Points, in no order, along strands that fork, close into loops and pass close to each other.
Two points are linked if the straight distance between their rows is under 33.2. Some points are linked to none.
K408: [-20,17,1,-4,-1,-5,3,-7,-26]
K172: [-37,33,-3,-41,-2,-32,16,30,-16]
K549: [-8,27,-17,29,13,17,-45,-30,-9]
K246: [-14,13,4,-11,12,0,14,20,-11]
K567: [16,-26,9,39,-25,-5,15,-72,0]
K849: [-3,37,-30,6,41,7,-57,16,10]
K760: [4,-17,10,32,-34,-13,17,-72,-13]
K391: [-1,37,-36,-9,31,-4,-79,-6,1]
K104: [-20,11,9,-53,5,-31,35,54,-5]
K784: [-28,26,-4,-17,-1,-10,0,-1,-18]
K684: [11,-16,10,35,-4,9,8,-39,-5]
K863: [-21,43,-31,-20,28,-19,-51,29,15]
K846: [36,-51,22,-24,-25,18,27,32,12]
K725: [10,-36,22,-31,-31,-6,31,4,-15]
K217: [-10,-10,6,28,-28,-8,8,-68,-22]
K365: [-13,41,-29,-7,39,-4,-55,31,16]
K693: [-5,28,-17,21,28,15,-36,2,0]
K400: [-8,28,-22,26,21,16,-42,-14,-6]
K959: [57,-55,11,34,-14,13,18,-34,36]
K888: [-27,15,6,-46,-2,-32,27,34,-18]
K132: [46,-57,18,6,-22,18,24,-11,23]
K447: [-29,38,-12,-25,24,-22,-6,47,7]
K640: [22,-17,2,63,0,13,1,-64,11]
K147: [42,-34,14,15,38,35,20,41,25]
K260: [-35,41,-20,-24,2,-18,-27,3,-14]
K655: [42,-57,21,-12,-41,17,19,1,18]
K871: [-25,32,-4,-29,36,-24,11,70,25]
K462: [36,-19,-5,70,0,10,4,-65,24]
K994: [10,-5,-3,65,0,16,-15,-60,6]
K492: [33,-59,21,-28,-57,15,24,10,14]
K971: [-42,43,-12,-37,10,-35,-5,44,3]
K601: [42,-51,21,-14,-11,27,19,28,22]
K765: [-43,34,-6,-41,6,-36,10,40,-5]
K2: [30,-59,25,-43,-70,19,27,27,10]
K647: [-1,-17,16,-6,-18,-5,24,-19,-24]
K927: [17,-24,14,41,-15,2,16,-57,1]
K649: [-23,18,3,-44,15,-29,27,58,3]
K493: [-13,27,-9,-15,47,-11,8,73,27]
K290: [-11,22,-5,-2,26,4,0,26,0]
K67: [30,-51,25,-38,-34,17,27,38,9]
K843: [48,-50,17,19,7,30,18,11,28]
K587: [0,-6,9,18,-4,6,9,-30,-17]
K340: [-10,4,3,2,7,2,13,0,-15]
K735: [-6,28,-9,-4,40,5,3,46,12]
K594: [-30,47,-24,-31,18,-29,-41,29,11]
K403: [-7,0,0,38,-9,8,-11,-56,-16]
K144: [-9,30,-8,-6,47,-2,4,62,20]
K157: [-23,34,-21,-4,-2,-5,-41,-24,-22]
K831: [-18,-4,6,17,-31,-10,1,-58,-35]
K471: [-18,18,0,-24,12,-11,18,33,-10]
K229: [-29,22,-12,5,-22,-4,-26,-44,-36]
K355: [-23,20,1,-35,30,-28,25,74,17]
K544: [46,-43,10,35,-3,18,18,-24,23]
K896: [-4,-12,13,8,-14,-2,18,-26,-22]
K690: [-5,34,-23,14,37,14,-41,14,6]
K418: [27,-52,22,-52,-51,18,29,45,5]
K913: [0,14,-14,44,5,21,-43,-45,-5]
K569: [6,-26,17,-15,-22,-3,31,-10,-19]
K88: [2,5,-9,61,3,17,-28,-57,-2]
K459: [50,-49,14,29,4,26,16,-8,27]
K702: [62,-59,11,20,-26,18,18,-15,39]
K168: [-23,27,-4,-24,20,-16,7,40,2]
K749: [-29,6,3,3,-32,-11,2,-46,-43]
K894: [-30,42,-20,-16,-1,-12,-38,-8,-18]
K191: [-31,19,-2,-6,-17,-12,-7,-32,-34]
K331: [29,-23,10,39,22,23,16,-9,14]
K302: [-24,32,-15,-2,-14,-3,-38,-38,-33]
K850: [42,-47,19,4,9,28,23,22,23]
K156: [-36,40,-16,-29,1,-26,-16,17,-12]

A tip is a point with one link. Name the tips that can be reached along the links from each point below, in the order of the rows.
K355 | K784
K567 | K725, K156
K863 | K462, K594

A piece is all that can be reached along the links. How many separate loops has the piece of each point below (a circle has one, a figure eight two, a Y none), and how many tips (points with one link)?
K959 | loops 1, tips 0
K894 | loops 0, tips 2
K784 | loops 1, tips 1
K549 | loops 0, tips 2

Name the points in between on the shortest way along the links from the first point to the second, in order.
K640; K549 | K994 K88 K913
K340; K168 | K246 K471
K693; K913 | K400 K549
K647; K684 | K896 K587
